Points, in no order, along strands that fork and pass close to each other.
In the rows, 128 means zero.
Two points are linked if the straight distance between their rows is under 121. Some points are linked to none.
Val: [154  81 183 119  89 122 114 125 115 106 166 168  68 137 115 121 153 112
 145 123 159 145 114 123 114 191]
vetaf: [138 143 176 134 112 117 142 103  95 118 108 110 116 125 136 140 112 166
 124 119 159 181 150 112  88 134]
Bog: [144 141 147 146 124 164 179 130 159 164 140 103 120 158 125 164 138 122
 101 159 144 100 141 143 159 181]
nuf: [109 104 123  89 112 117 112  95  81 125 126 151 117 130  90 143 119 155
 145 132 156 156 142  92 168  96]
dap: [139 128 146 111 100 103  90 134 136  92 131 147 115 121  52 130 163 122
 158 138 122 131 127  94 151 118]
Fegem: [116 160 125 129 108  70 120 115  98  98 104 116  95 135 133 150 127 170
 135 135 150 150 131 133 118 107]
faku: [ 52 138 108 139 162 145  99 126 138 123 175 164 201  95 141 139 131 184
 113 185  72 124 144 121  93  87]
mevi: [160  90 151 120 118 145 137 139 143 123 159 119 138 118  84 135 160  75
 131 155 127 116 112 168 169 152]
pege: [180 112 138  77 102 167  89 152 157 100  85 173 176 124  80  56  62 148
 149  94 139 150  95  56 117 101]
Lus: [143 177  95 106 158 118 144  98 112 146 107 139 189 112 143 170 112 187
 151 150 114 117 137 101 133  48]
tarol: [115  92  43 141 153 118  73 141 139 142  74 156 154 132 113  60  97 166
 140 115  95 125 128  79 113  99]
fimoz: [131 118 148 134 146 112 132  83 125 144 132  97 162 102 142 157 108 134
  77 156  82 169 138 108  82 110]
luvu: [134 115  36 133 156 105 100 133 122 153 102 127 155 121 124  99 129 145
 184 107 113 116 133 101 126  92]
Baso: [131  93  91 143 132 128  82 116 140 134 130 158 131 163 120 117 104 166
 140 148 131  87 133  83 170  94]
teb: [120 105 116 110 105 152 148 171 119 149 145 165 123 171 134 139 177  73
 141 120 170 120  61 201 184 134]
ribes: [134 166 162 122 114 147 114 112 166  95 120  75 192  87 141  93  74 191
 139 144 151 140 142 120 108 131]
nis: [139 143 152 168 150 157 203 156 135 182 100 119 148 140 124 164 147  80
 144 102 138 129 159 154 113 161]
saza: [142 129 136 103  98 121 119 128 159 114 110 127  91 146 109  53  58 175
 151 121 160 150  76  62 121 141]
talet: [133 158 172 130 122 150 161  82 147 114 146  81 156 105 163 100  66 181
 145 130 147 128 154 107  80 171]
suve: [146 140 176 174 164 143 156 144 110 107 116  83 106  94 186 151 116 166
 109 134 138 116 162 175  97 153]
desag: [143 113 143 106 104 137 174 144 152 183 130 160  92 182 129 182 174  94
 104 102 149 106  40 150 136 163]
gita: [131 204 172 135 101 120 184  97 146 134 133 137 122 155  92 170 169  94
 106 114 113 142 112 160 133 184]
bos: [ 97 189 162 146 147 150 220  97 137 148 132 132 110 172 128 167 171 124
  98 128 107 141 110 170 109 200]
fozi: [ 80 139  55 129 136  88 130 126 106 108 125 143 110 128  71 110 177 105
 108  80  98 132 145 149 173 114]
nik: [146 162 165 117 128 126  96 113 164 124  95 117 177  68 146 100  83 195
 114 149  77 174 131 107  48  89]
kikik: [156  91 106  93 126 118  83 173 160 210  93 146 107 135 147 163 152  91
 129 119 145  88  94 140 148  97]
gef: [157 155 109 144 129 154 211 143 119 150 141 178  98 168 164 133 165  58
  96  85 151  83 160 121 128 212]
pom: [109 163 179 174 135 122 150 129 132 140 129 139 107 131 136 155 140 146
 127 159 110 160 166 150  45 143]
guzer: [137 136 181 118 130 156 172 125 142 186 102 130 117 110 115 162 158 110
 114  95 135 145 179 127 112 183]
naka: [151  91 153 163 112 118 138 167 136  63  96 121 152 126 100  76  77 185
 105 131 155 166  98 126 100 158]
kek: [146 132 144 121 107 100  88 104 131  78 132 120 146 104  60  76 117 184
 152 136 120 141 110  91 151 126]
Mozo: [122 137 143 176 126 152 184 115 119  97 131 138  79 144 133 135 189  50
 145 142 113 136  81 209 168 134]
tute: [155 130 160 107  84 133 118 126 169 142 117 112  64 115 138 103 105 115
 155 107 168 100 137  87 106 158]
gope: [192 115 138 108 106 129 109 163 165 150 116 149 144 116  99 167 146  84
 106  97 157 141 109 129 102 138]
forad: [137 184 124 101 119 135  72  97 167 132 117 111 162 164  87 160  91 114
 107 102 131 115 129 120 165 122]
Pobem: [166 117 111 128 143  88  67 156 137 104 121 125 199 114  86  99 152 115
 163 112 106 131 114 101 121 109]
sed: [179 175 127  99 136 122 155 138 162 183 113 159 147 147 129 146 147  94
 135  70 142 118 159 119  77 210]
zotu: [152 153 148 135 129 119 121 109 160 138 141  89 122 123 132 109 117 132
 161 151 100 132 132  89 101 128]
maru: [187  97 142 141  92 154 151 131 133 112 140 142 143 135 135 117 130  75
 111  90 144 118 149 169 131 228]
sibi: [ 99 143  82  78 145 123  95 107 107  94 113 133 124  98  83  64 104 153
 121  72 135 132 149  30 148  83]
roz: [ 73 143  56 160 169 119 142 107  88 112 147 131 181  82 123 137 153 179
 115 137  99 127 153 106 144  84]
Vamuv: [160  96 147 134 111 112 122 130 123 128 119 134 167 122  84 118  98 119
 113 117 127 153 150  78 121 105]
Pes: [157 106  55 107 133 122  85 126 109  64 125 120 149  77  76  75 150 158
 123  96 104 116 120  73 170 136]
milon: [156  98 101 179 121 138 104 140 138 111  96 125 114 130 152  99  96 204
 157 175 122  81 113  63 149  86]
vuded: [ 80 171 159 130 151 164 198 114 130 157 134 121 142 140 131 184 154 150
 142 151 153 135 101 165 131 107]
Bem: [110 101 133 145 142 108 171 155  86 109 128 161  73 145 133 145 182  54
 129 111  98 136  84 211 170 124]
fal: [ 66 169  62 126 133 119 121 141 137  96 113 100 159  59  88  71 129 155
 124 115 102 127 170  82 100  82]
Zonil: [183 132 147 148  86 144 148 114 157  98  84 110 152 118 119  94  55 186
  96 141 118 122 124  56 112 114]
rin: [154 153 116 128 141  80  96 126 153 164 109 109 103 174 146 174 125 127
 124 130 115 134 100 145 107 120]
zipo: [150  74  98  72 100 133 107 160 111 130 146 161 144 122 112 112 153  29
 145 101 158 139 118 159 139 110]
gere: [180 111 168  73 137 139  95 125 132 144 134 173 163 145  91 161 132 149
 152 122 136 158 114  87 140 120]
Tisi: [137 122 134 128 135 147 192 123 118 200 114 137  79 194 163 181 156 122
 117 114 155 130  88 133 128 132]
daror: [114 133 128 182 151 134 148 190  99 145 120 136  66 165 156 151 162 108
 128 126 150  86 101 184 193  97]
ter: [102 104  86 163 147 126 111 147 114 160 156 131 143 168 166 121 116 135
 146 156 141  84 134 118 158 100]
Lasu: [ 91 115 143 128 109 133 123 108 139  82 137 126 145  38 138  89  86 196
 102 188  98 136 123  92  70  94]
Doz: [134 110 159  89 112 103 148 111  88 126 159 173 107 164  96 159 168  88
 168 101 137 175 114 158 155 143]
fekuv: [145 188 184  86 137 145 125  95 133 114 132 116 177 118 114 123  83 139
 135  86 134 157 165 117 130 147]
kados: [ 72 139 136 127 143 119 135 121 115 136 138 120  98 154 200 130 109 139
 144 166 140 121 142 174 120 143]
Sabu: [160  72  71  80 113 124  77 124 106  82 129 147 140  81  84  61 130 125
 118  95 134 161  98  92 130 131]
voses: [170 151 158 125 118 151 110 111 162 114  68 128 152  99 102 114  88 198
 141 156  99 150 125  61  93  91]
fima: [ 76 175  97 146 125 100 131 131 126 121 140 103 143  96  95 104 140 118
 145 140 114 113 167 107 110  66]
midu: [105 185  51 108 174 147 117  87 136 159 119 142 194 103 133 151 128 180
 150 129  86 101 161 102 157  69]
Vul: [ 97 133 166  93 102 121 111  90 136 142 139 120 102 179 138 115 106 120
 117 115 143 131 141 140 155 154]
rof: [149 168 161 129 106 121 161  87 122 119 141 120 140 138 110 131 149  69
 126 120 110 155 147 141 116 141]
loba: [133 114 149  76  71 104  87 127 131 144 123 152  89 188 134 152 130 118
 111  86 154 136 109 165 156 158]
Nog: [203 149 148 136  92 122 157 137 141  98 113 113 149 104 130  89  97 121
 127  75 145 143 152  90  73 207]
rodog: [140 157 149 129 120 130 178  56 125 124 146  86 134 102 177 136  98 137
 101 121 140 134 176 101  87 173]
Voge: [150  94 169 152  98 121 171 134 127 107 125 147  78 143 146 104 126  47
 119  84 122 159 148 143  80 185]
lelo: [102 167 137 117 129 123 109  92 162 159 135 113  99 100 147 155 127 155
 153 165 102 123 136 121  90  88]
nugi: [ 95 170 146  94 149 142 156 102 134 168 131  94 154 113 113 169 139 135
 169 149 156 126 151 140 152  90]
Vopi: [ 66 151 148 136 129 128 110 130 115  94 128 125 140  83 147 144 109 164
  89 168 125 152 149 191  86 100]
Tizeg: [ 97 109 129  78 124  82  99  88  79 108 156 131  86 131 100 131 149 110
 128 116 120 155 115 113 191 125]
pif: [162 115 144 185 113 143 127 132 135  86  90  82 155 105 153 116  75 180
  88 174 100 135 126 107 104 110]
kesa: [109 149  80  93 144 109 103  96 119 119  94 114 121 106 128  88  84 163
 153 117 136 137 140  58 129  62]
zogim: [180  99 132  88  72 110 104 162 142 109 148 175 109 159 139 126 154  74
 138  67 172 138 110 154  90 174]
pemo: [101 135 108  84 145 123 160  94 121 157 114 120 111 111  73 139 175  60
 137 119 132 113 106 152 181  89]
Nema: [171 135 184 159  81 132 156 123 144  88 123  99 114 102  95 158 143 113
 103 103 123 139 178 153 133 189]
nopuz: [136 120  96 181 153  94  87 137 139 122 121  94 179 112  91  91 152 114
 123 154  88 111 133 115 119 107]
vab: [ 93 165 122 119 114 102 125 122 112 153 132 118 149 154 117 130 127  98
 120 119 137 140 156 115 128  76]
togov: [ 85 138 158 112 118 156 139 117 127 119 159 114 138  61 163 192  90 183
  98 175 136 118 147 166  66 123]
sekek: [152 163 156 127 142 163 149  82 173 134 145  93 173 151 130 168 123 160
 116 147 130 121 129 147 146 161]
gude: [ 48 110  93 139 145 106 102 131 127 139 115 130  73 122 136 125 154  99
 134 162  97 117 160 163 171 104]
Fomu: [ 88 131  33 142 188 128 147 105  89 158 134 140 171 147 116 119 134 145
 110 114  76 135 152  99 155  78]
zaf: [132 176 144 141 153 149 185 110 126 107 186  80 140  89 177 179 134 153
 120 174 110 105 103 180 123 133]
tovig: [170 141 146 115 101 140  96 113 177 144 117  96 158 148 129 157  94 128
 103 123 136 107 139 136 128 148]
Kise: [197  94 143 158 157 123 121 169 118 153 127 135  94 154 161 164 129  98
  99 108 116 115 111 170 133 159]
Megag: [ 66 112 145 130 148 122 122 134  99 149 132 126  60 155 177 135 142  94
 142 150 116 118 131 188 165 128]
fum: [134 137 144 115  97 141 112 121 146  92 145 126 153  67 153 176  87 215
 136 174 132 118 139 140  70  90]
nobat: [105 142 163 171 131 131 150 130 133 146 156 136  92 157 153 137 151 105
 145 133 115 142 153 123  78 196]
vonas: [104 157 108 101 112 136 103 112 123 101  94 171 158  52 153 129 101 240
 144 165  71 124 128  93  57  52]
fevo: [133  97 140 152 165 119 148 157 105 142 100 105 125  94 118 172 173 133
 168 164 115 133 133 152 129 117]
suf: [144 179 127 141 137 118 181 120 137 164 113 116 102 171 165 178 135 147
 125  93 157 118 140 141  86 190]
gunes: [131 154 119 168 127 138 173 102 122 138 122 117 111 127 181 118 110 139
  66 112 130  95 185 101  93 209]
Togu: [169 138 152 183 125 146 129 156 138 100 103 124 139 152 156 129 102 191
 143 131 147 116 155 124 103 174]
riv: [ 91 157 127 135 148 149 202 104 116 189  91 140 144 165 109 172 153 121
 133 143 151 123  77 141 138  70]
Pov: [130 139 137 104 145 135 144 110 169 183 114 133 117 163  89 166 152 105
  97 126 124 130  59 164 136 130]
debuf: [129  95 149 196 143 113 113 126 101  83 161 102 135 144 128 143 116 145
 105 174 117 111 140 142 147 129]
kimuz: [106 129 115 120 122 136  84 105 158 107 114  94 162 113 125  88  72 161
 127 158 136 121 130 116 151 109]
Kalik: [157 125 133  63  63 105 121 154 164 133 141 157  88 144 133 153 163  80
  97  81 159 136  99 181 131 184]
gami: [133  95  63 129 136 101  86 176 138 166  92 134 140 131 114 103 146  86
 147  92 133 112 136 129 129  81]
minu: [111 130  66 137 143 122  95  95 136  79 125  96 168  86 132  95 105 197
 117 141 100 114 135 101 148 118]
fevab: [116 173 156 166 151 153 179 124 116 124 134 135 120 111 185 182 127 181
 118 145 136 126 167 141  64 151]
zibuk: [101 143 118 134 161 143 148 105 120 125 102  87 115 100 120 145 159  97
 111 170 110 119  81 208 163 127]
Lem: [113 106 129 124 135 130 113 125 135 146 103  78  99  95 134 131 124  74
 120 138 141 135 166 179 132 129]
bol: [146 125 149 114  90 144 198 120 148 137 155 152 122 170 111 130 168  19
 108 130 133 110  76 178 157 155]
lakob: [153 108 167 148 101 139 159 110 109  90 103 105  86  98 127  93  86 164
  99 127 130 186 137 112  90 180]
Dava: [137 106 141  57  99  93  99 125 104 144 144 154  64 161 108 135 140  96
 145  90 146 165 115 106 149 129]
Mazo: [ 56 165  98 111 123  95  93 110 100 111 144 139 148 142  90 113 106 141
 101 105 125 137 139 114 156  90]
sir: [201  97 149 183 150 145 155 188 115 119 130 105 116 114 165 129 131  66
 110 105 140 123 131 141 101 150]
Karev: [103 123  98 100 133 101  96 153 147 171 134 150  72 134 118 135 187 132
 153 144 134  78 104 117 198 112]
lifuv: [111 111 152 122 162 137 136  80 105 161 144  87 108 119 173 152  95 131
 103 173 115 126 122  95 109 115]
luda: [ 68 123  83 106 133 152 112 127 139  83 114 154 161  12 148 103  72 231
 116 161  83 122 129 102  72  65]
kad: [116 135 155 200 132 128 120 160 129  97 105 111 155 134 137 118 112 129
 135 139 127 144 164 168 107 175]
zir: [116 125 129 147 156 139 116  99 125 133 142 130 196 122 142 137 110 175
  99 186  77 134 144 102  93  86]
Baz: [167  90 114  96  79 125  75 159 166 148 151 173 118 128 141 126 144  98
 146 110 187  97  89  90 125 104]
Viv: [197 139 177  95 138 136 138  92 141 125 123 105 193 117 111 130 111 161
 119  88 123 154 145  92 116 177]
ruta: [152 116 151 171 116 143 145 155 135 148 113 123 112 180 197 126  99 131
 163 120 154 104 145 118 109 163]
fibes: [129 125 163 170 115  94 176 166 115 148 159 136  74 157 147 123 172  44
 164 136 125 102 106 133 128 104]
navul: [158 136 150  91 153 152  96 141 137  93  86 142 207  91  84  61  90 167
 141 104  92 175 118  57 129 101]
Riduf: [172  94 164 155 157 135 121 151 137 124 125  81 111 137 162  86 107  99
 115 134 116 126 131 125  88 182]
doreg: [162  56 107  91 116 118  91 129 117 111 153 141 162  86  94  88 138  65
 117 111 154 131 115 113 131 102]
Fip: [130  80 110 167 116 126 106 174 137 104  93 133 126 125 101  57  84 142
 120 129 145 149 108 105 113 118]
dez: [129 173 134 166 150 137 207 145 115 140 110 115  77 139 191 154 114 127
  88  96 151 100 178 147 105 188]
Lila: [139 127 135  70  85 140 139 122 138 143 170 179 139 155 106 138 177  52
 134 115 151 132  43 176 181 140]
Kimud: [108  97 122 167 150 115 115 147  96 118 170 128 169 127  96  73 147 106
 154 154  86 141 141 101 124 128]
vinoz: [189 149 151 121 132 119 173 102 134 116 116  93 169 117 149 118 115 154
 148  80 139 135 174 106 116 227]
sobog: [124 158 150 144 108 113 178 126 129 164 153 137  53 201 183 149 157 117
 137 101 126 120  93 142 146 162]
rafov: [ 84 137  26 136 140 102 108 127 120 115 134 117 137 125  96  93 155 124
 100  41  96 121 165  95 128 116]
tosaz: [ 80 125  87 175 147 101 114 150 101 104 139 116 114 126 165 101 116 163
 153 146 118 119 148 113 131  97]
Beg: [104 166 155 154 142 138 207  99 112 121 152 108  93 130 158 138 150  77
 144 135 139 136 111 188 162 114]
bezap: [160 137 153 147 107 160 161 155 161 161 141 112  85 146 151 141 123  92
  93 117 152  79 168 107 130 199]
Munom: [ 78 160 136 107 135 128 117 131 109 116 137 108 173  86 159 104 106 176
 188 139 136 147 159 130 101  90]
nolo: [133  94  36 121 144 115 123 112  96 142 127 140  97 108 108 143 168 156
 117  97 124  95 135  88 174  97]
dofig: [105 193 112 135 111  85 127 105 104 103 151 112 133 128 166 148  88 163
 117 142 147 120 148 137  94  78]
pimu: [180  90 146 198 150 153 108 166 123  89  91 101 121 116 149  85  76 177
 135 164 122 104 114  91 125 109]
komu: [155  75  91 106 129 156  75 126 156 136  69 146 172 135 106  50  69 165
 144 125 114 145 102  69 134 106]
fodi: [155 110 155  79 139 133 106 116 151 183 145 168 146 170  96 157 155 101
 122 115 120 148  85 119 151 147]
zez: [131 117  98 113 168 106 119 100 131 177 114 103 112 142 168 151 116 105
 112 165 104 116 107 139 118 109]
Deg: [102 140  91  69 136 113 112 121 135 178 111 130 106 150  90 157 152  95
 103 122 128 130  98 174 182 108]
lave: [102 144 148 136 132 152 119 132 139 126 100 114 115 100 181 104  61 180
 135 168 126 148 131 107  70 122]
sim: [158 104 120 120 113 116  91 152 152 150 130 136 119 172 164 101 106  91
 148  93 162 132 102 160 104 173]
neti: [151 135 167 121  93 109 107 161 122 105 156 161 156 131  65 122 159  69
 164  86 136 152 136 123 131 127]
rit: [ 98 101  85 121 106 104  75 166 114 113 138 185 141 162  91  98 151 102
 141 104 130 140 117 155 148 145]
Rala: [ 93 157 144 167 143 123  94 132 155 119 100 107 168 129 122 143 103 148
 101 157 116 140 149 174 116 127]
Fam: [ 65 151 154 118 147 119 125 128 141 143 122 110 104 101 121 120 143  86
 171 153 129 148 150 165 110 117]
rifem: [157  78  90 181 123 105  95 189 124  83 130 125 122 116 103  78 130 119
 119 143 138 103 121 120 150 124]
fanaf: [162 126 147  92 130 131  64 161 143  95 125 153 187 131  79  86 129  94
 172  78 134 160 108 121 115 116]
zedev: [195 144 160  91 124 147 151 122 169 172  99 126 133 127  93 175 168  92
 120  91 129 150 132 142 101 180]
Fika: [ 97 187 158  92 124 110 114  76 149 111 166 106 138 143 128 129  99 133
 141 126 138 161 156 145 128 134]
feged: [153 112 184 127  94 119 134  96 109  66 131  86 119 101 110  69  87 122
 128 116 129 192 131 119 131 157]
gog: [162  62 132 167 155 131 111 169 115 158 110 145 127 150 144 143 113 110
 117 143 151 126 109 119 113 119]
falot: [113 178 155  80 149 135  85 108 136  87 120 124 174  90  81 114  88 169
  97 121 111 146 151  94 134  76]
popa: [109 139 134 125 101 153 138 110 157 122  92 114 104 146 129  72  49 183
 144 158 130 158 118  73  82 134]
keteg: [179 111 115 104  68  98  85 161 135 101 170 133  93 166 145  93 127  89
 129 106 179  94  95  93 124 127]
mupi: [141  99 182  91  92 128 147 119 138 161 143 140  49 141 139 153 168  97
 131 105 140 124 130 130 132 205]
Korog: [134 115 168 178 146 137 121 151 123  98 115  89  41 116 160 133 106 141
 120 156 142 117 157 143 123 150]
teveg: [118  93  69 152 117 100  83 194 107 116 108 147 105 126 136  78 141 122
 147  88 160  98 124 103 135 114]
turan: [154 100 139 122 109 175 202 137 147 119 169 184 118 156 165 139 179  20
 135 118 145 119  82 193 150 193]
Dibul: [ 85 115  90  85 124 108  76 115 120 133 129 138 153 155  97  81 111  91
 110  97 135 135 121 138 170 124]
voran: [104  99 136 193 139 140 128 149  71  81 140  99 118 137 147  82 104 150
 130 167 139 111 152 137 144 107]
Pabu: [142 120  77 109 102 127 116 129 106  95  70 140 145 108  61  59  85 176
 101  90 135 134 123  44 156  80]
bonor: [125 140 134 156 175 154 145 117 143 122 144  74 128 124 162 177 137 126
 114 182 115 130 110 217 144 149]
Gega: [101 159 130 108 158 139 150 123 123 111 162 113 154  71 184 194 110 165
 115 193 127  83 103 172  97  97]
Pezos: [116 189 111  70 137 143  79  91 132 110  98 132 155  90 122 119  91 166
 132 119  97 125 140  50 119  42]
dedef: [ 44 201 133 107 117 154 165  96 131 142 170 128 146 122 114 167 155 125
 122 181 126 113 101 171 143  95]
defu: [156  90 161 132  98 122 154 152 117 138 150 161  85 150 136 122 165  22
 145 110 134 140 110 135 102 137]
gar: [ 87 140  87 114 156 117  83 107 145 121 119 133 113  76 115 141 133 185
 132 157  91 132 130 112 103  72]
zus: [164  96 162 123  84 146 119 142 138 104 157 156 123 143  93 163 140 142
 126 115 158 148 130 123 136 193]
Fik: [117 136 173 135 100 128 181 101 125 135 135 150  44 154 159 165 156 100
 130 103 147 134 140 170 144 178]
Bedib: [ 86 162 138 178 175 170 186 154  82 127 146  86 107 118 179 161 140 106
 145 172 129 121 120 175 153  95]
dur: [133 105 102 168 167 126 137 172  98 154  96 155  95 158 158 172 145 146
 116 136 128  84 109 134 181  73]
vosal: [106 183 168 121 110 117 141  72 139 103 165 102 147 111 125 161 125 104
  94 155 103 138 146 160 126 112]
bag: [119 105 110 144 153 106 125 157 153 138 143 106  97 119 112 103 155  68
 164 151 131  94 129 118 155 104]
vemag: [200  80 114 125 133 154 100 177 145 180 104 147 155 137 137 168 132 105
 123 109 147 114 101 130 106 100]
makap: [144 104 163 164 169 148 171 154  93 135 122 125 127 151 129 156 181 129
 162 160 148 120  95 187 160 140]
Mup: [121 100 153 141 134 143 123 102  98 116 153 113 180 135  93 143 122 139
  94 165 118 136 145 149 160 130]
Teni: [155 110 133 160  81 104  81 157 137  96 135 129  93 132  89 117 136 148
 155 149 152 103 115  98 133 123]
rodov: [111  92  21 130 137 115  97 173 144 174 108 172 125 134 103 116 180 121
 137  60 113  95 162  99 148 109]
kimod: [109 179 149 140 130 125 108 147 143 153  85 132 166 157 111 155 105 143
 144 117 128 175 140 165  95 133]
vig: [ 62 175 103  86 159 124  98 103 104  64 135 133 189  50  98 118 112 185
 116 118 108 163 157  93 128  88]
fuga: [105 142 137 116 161 125  84 138 115 136 109 134 179 101  77 145 134 172
 165 128 116 154 150 129 154  96]
gaf: [168  66 151 128 108 139  95 183 141 163 174 153  84 134 157 135 161  95
 148 134 174  89 100 109 127 136]
Mepad: [ 89 190 106 129 126 111 151 119 112 114 144 113 186 118 148 182 125 168
 138 156 139 119 126 124 116  60]
tupo: [ 51 105 105 144 145 148 127 112 103 108 152 112 107  95 130 120 145 127
 102 166 105 122 163 156 153 113]
tamam: [111 113  53 136 136 121 136 152 102 162 101 118  94 134 114 170 146 147
  86 121 126  82 127 137 174  82]
Zuko: [141 100 148 143 151 107 144 149  84 118 138 147 114 159 113 139 192  96
 155 132 115 164  99 177 144 146]
Tiva: [111 128  71 125 114 143 108 114 135  83  88 135 168  98  97  74  90 222
 108 130  92 134 137  59 139  75]
lup: [ 61 169 145  91 125 127 113 120 134  83 154 122 195  36 117  81  95 167
 142 149 125 147 166 104  87  69]
bori: [162 134 163 147 139 114 138 111 133 144 161 120 135 154 128 143 145 111
 158 119 113 145 132 112  92 159]
vumip: [204 119 176 154  99 135 157 119 128 111 153 117 147 135  94 151 137 162
 101 122 140 121 162 129 114 201]
mudib: [127 123 147 151 158 124 129 145 123 171 124  93 108 170 193 153  95 144
 147 144 161 106 120 169 129 153]
Lesa: [135 108 132  89 129 154  81  86 123 141 120 132 138 119  80 154 105 164
 101 143 124 135 144  90 171  81]
vok: [132 133 140 143 161 176 204 153 126 168  99 121 130 164 134 154 183  86
 143 122 139 132  92 197 141 159]
riva: [ 84  89  90 136 111 117 115 179 131 132 131 165 124 164 118 125 173  83
 136 113 140 108 108 199 184 118]
boz: [118  85  38 101 127 111 123 121  98 149 152 135 143 144 112 142 164 102
 131 110 127  92 106 110 182 113]
nufe: [173  88 161 121  97 132 115 108 104  85 147 126 144 124 131  89 101  93
 142  99 144 152 139 146 134 185]
nada: [142  89 102 100 110 108  72 138 142 122 116 106 134 156 119  77  87  94
 120 103 131 122 121 145 132 146]
nul: [105  94  49 145 164 139 146 111  88 113 118 130 190  40 157 121 126 199
 105 132  84 134 176 105 127  75]
beku: [ 85 157 156 152 167 181 204 124 112 161 137 138  75 154 178 176 152 120
  91 160 112 136 122 175 116 173]
dev: [158  82 130 122 147 129  65 176 159 173 133 131  83 134 145 146 156 117
 164 148 119  98  87 105 134 127]
Vari: [ 85 127  95 155 157 146 125 142 113 109 136 129 133  91 193  96  79 198
 154 180 140 113 127  95  90  77]
vol: [112 150 134 114 116 106 115  96 128  85  99 128 129 122 124  69  50 195
 105 149  99 172  85  86  97 105]
Faval: [ 85 146  81 101 154 125  93 105 112 115 143 178 161  81 147 165 120 199
 122 149  63 125 131 103  73  51]
Tasik: [169  84 157 128  87 142 149 153 168 157 140 134  91 144 151 119 128  77
 119  95 171 102 147  81  77 170]
Kini: [142 129 141 134  90 122 175 112 142 115 143 171  56 159 162 106 160  41
 117  89  99 121 151 142 102 223]
vozes: [176  96 146 147 115 167 189 147 111 132 135 131 130 160 149 162 143  78
  92 107 156  96 135 200 150 192]
raza: [ 95 169  97 128 136 106 171  99  97 151 137 136 161 169 108 151 137 121
 115 126 137 142 101 135 156  90]
Mubo: [107  87 141 116 103 111 120 173 151 181 139 149  69 196 145 149 153 123
 138 138 138  79  94 133 185 102]
keta: [ 84 131  60 119 141 116 112 132 106 128 121 134 105 114  74  80 142 150
 140  68 108 142 180  52 140 102]
fak: [142  95 155  79  92 140 136 113 144 112 170 185  97 148 184 133 155  25
 145  93 132 126 107 195 133 205]
Pep: [163 123 152 140 103 174 167 165 140 162 158 156  95 174 184 151 148  80
  93 101 164  85 130 148 151 221]
Safof: [110 146 126 157 125  87 172 156 109 159 133 137  70 177 157 149 175 101
 168 134 140 115  79 154 157 112]
lofuv: [128 146  65  99 180 110 135 101 104 146 149 130 179 142  99 137 156 132
 126 120 109 125 100 114 164  97]
nufez: [ 71 110 125 115 139 142 139  96  98 142 161 113 159 138 101 133 152 107
 121 169 115 124 149 154 190 106]
Viniv: [114 114 145 134 119 134 110 132 134 157 163 146 117 203 148 120 129 111
 134 144 150  99 126 131 167 137]
kika: [104 108 101 134 147 131 135 123 121 134 119 124 123 110 113 136 124  43
 104 151 103 147 134 206 158 122]
Fedel: [140 121  85 128 145  96  68  98 118  75 151 104 143 109  77  72 141 170
 107 139  92 117 138 107 163 141]
bomep: [112  93 139 159 181 134 110 124 105 129 112  95 122  82 153 152 138 170
 156 184 101 142 151 124 116 109]
forif: [153 122 162 102  93 119  95 146 145 101 106 128  84 140 104  83 102 140
 172  96 159 151 107  85  94 159]

A fork is a point with three links. Follow the links from the first point to the second and name the forks in between, in order.
Fip; gunes => rifem, dap, Fedel, minu
voran; guzer => tosaz, ter, Viniv, Vul, loba, Dava, Zuko, makap
dez; rodov => minu, Fedel, dap, rifem, gami
Karev; ruta => Viniv, ter, tosaz

Follow the links from the first point to the second, and from the first to the third. Name the last point that the two ways share.
tovig; Faval; zedev => Vul
rifem; dez; Pezos => minu
vab; Beg; mudib => loba
faku; Megag; zus => Vul
daror; milon; keteg => loba
nul; fodi; vinoz => lofuv
falot; gunes; gami => minu
bomep; pif; bonor => ter
